The views of a scene show one set of named points, each view turned or mirrored, shifted and resized as a whole, with a little noise and some points left out.
In the rows, 128 means zero.

Scene 1
View 1
q_541: [145 149  48  92 114 111 121 100 131 118 160 164 180 144 157 128 180  95]
q_870: [131 135  92 105 110 109 118 108 123 118 140 143 131 131 118 134 143 108]
q_332: [146 128  96  98 119 130 132 113 147 132 131 131 162 119 134 137 178 117]
q_85: [122 116 122 110 112 117 124 108 130 126 132 128 114 129 123 131 147 121]
q_313: [111 115 133 116 110 106 114 106 114 118 131 126  87 134 106 128 118 119]
q_395: [107 111 128 113 109 105 115  97 112 114 148 131  85 150 133 117 131 122]
q_619: [125 112 126 111 116 124 126 113 135 131 124 120 120 119 117 137 148 125]
q_204: [111 125 118 116 108  95 113  99 108 108 144 138  91 141 114 126 120 110]
q_254: [149 140  69  95 115 119 121 111 136 124 144 148 171 127 135 137 176 103]
q_23: [126 139  86 102 109 100 112 101 117 114 147 149 128 139 120 128 143 103]
q_9: [108 124 111 113 108  96 110  95 106 110 149 141  93 151 121 121 122 111]
q_883: [131 121 111 104 115 118 122 107 132 125 135 131 130 130 131 130 157 117]
View 2
q_204: [156 139 116 107 109 162 126 124 123 121 124 159 125 152 135 108 132 116]
q_23: [169 139 106 114 112 168 147 131 145 130 137 146 132 127 117 113 124 109]
q_9: [164 134 117 113 111 163 123 124 122 121 127 156 130 152 134 109 129 118]
q_619: [142 129 124 101 112 149 134 129 127 148 137 150 126 125 134 125 131 119]
q_254: [163 137 105 111 120 162 167 136 162 155 155 131 137  87 100 129 126 107]
q_332: [139 133 120  98 116 150 157 133 147 168 151 134 132  85 114 139 132 113]
q_870: [158 141 112 107 113 161 149 130 145 138 139 145 126 117 119 118 128 110]
q_883: [142 131 120 105 115 150 137 132 136 152 142 143 129 113 125 129 131 116]
q_541: [186 130 102 128 125 171 166 135 168 149 168 125 155  91  87 130 116 104]
q_395: [153 121 128 114 111 151 100 119 102 128 128 164 140 161 143 117 129 125]
View 3
q_541: [167  64 132 180 151 103 249 115 135  70 157 136 152 113  91 200 181  82]
q_619: [150 108 131 124 122 138 151 163 143 123 119 109 134 147 108 141 139 131]
q_313: [144 115 111 115 149 145 118 150 146 155  97 114 135 167 112 117 141 160]
q_23: [160  93 120 141 148 129 174 137 139 126 117 120 137 141 104 154 163 130]
q_395: [169 110 120 115 142 146 142 150 149 170  87  97 131 148 113 142 160 165]
q_85: [149 109 130 123 122 139 146 169 142 129 118 113 135 144 107 136 134 133]
q_870: [141  91 120 151 155 124 171 139 135 106 133 133 142 150 103 143 153 119]
q_332: [147  91 149 151 102 123 183 174 132  72 163 121 134 128  98 155 129  85]
q_9: [158  99 108 127 167 137 150 127 147 160  90 114 141 156 112 138 167 160]
q_883: [154 103 136 138 122 133 164 162 139 112 130 116 139 143 107 151 140 117]
View 4
q_254: [ 82 116  99 157 149 120 152 108 123 139 129  89  92 136 114 137 166  86]
q_9: [108  95 151 136 122 111 120 104 134 143 128 148 121 147 138 114  95 119]
q_85: [109 127 130 140 148 130 128  92 128 141 128 135 113 126 120 122 124 103]
q_313: [112 118 143 132 131 126 117  97 129 141 124 147 119 139 120 114  96 107]
q_23: [ 90 101 122 148 137 111 139 112 129 143 126 110 103 148 125 127 131 102]
q_619: [103 126 128 139 147 128 128  94 128 140 130 133 112 126 122 122 126 103]
q_395: [109 107 147 141 140 118 122  91 132 145 135 149 121 128 141 117 107 120]
q_204: [106 103 142 139 129 113 124 108 131 142 125 140 116 146 128 118 101 110]
q_332: [ 94 142 104 147 159 136 147  97 123 137 132 104  97 119 110 132 160  85]
q_870: [ 94 112 119 145 136 116 137 107 127 138 125 113 102 142 115 131 132  97]

In a view up to two points have been moved. Name them for each view, in the order of its rows, or write -.
view 1 | q_619
view 2 | q_395
view 3 | q_23
view 4 | q_9
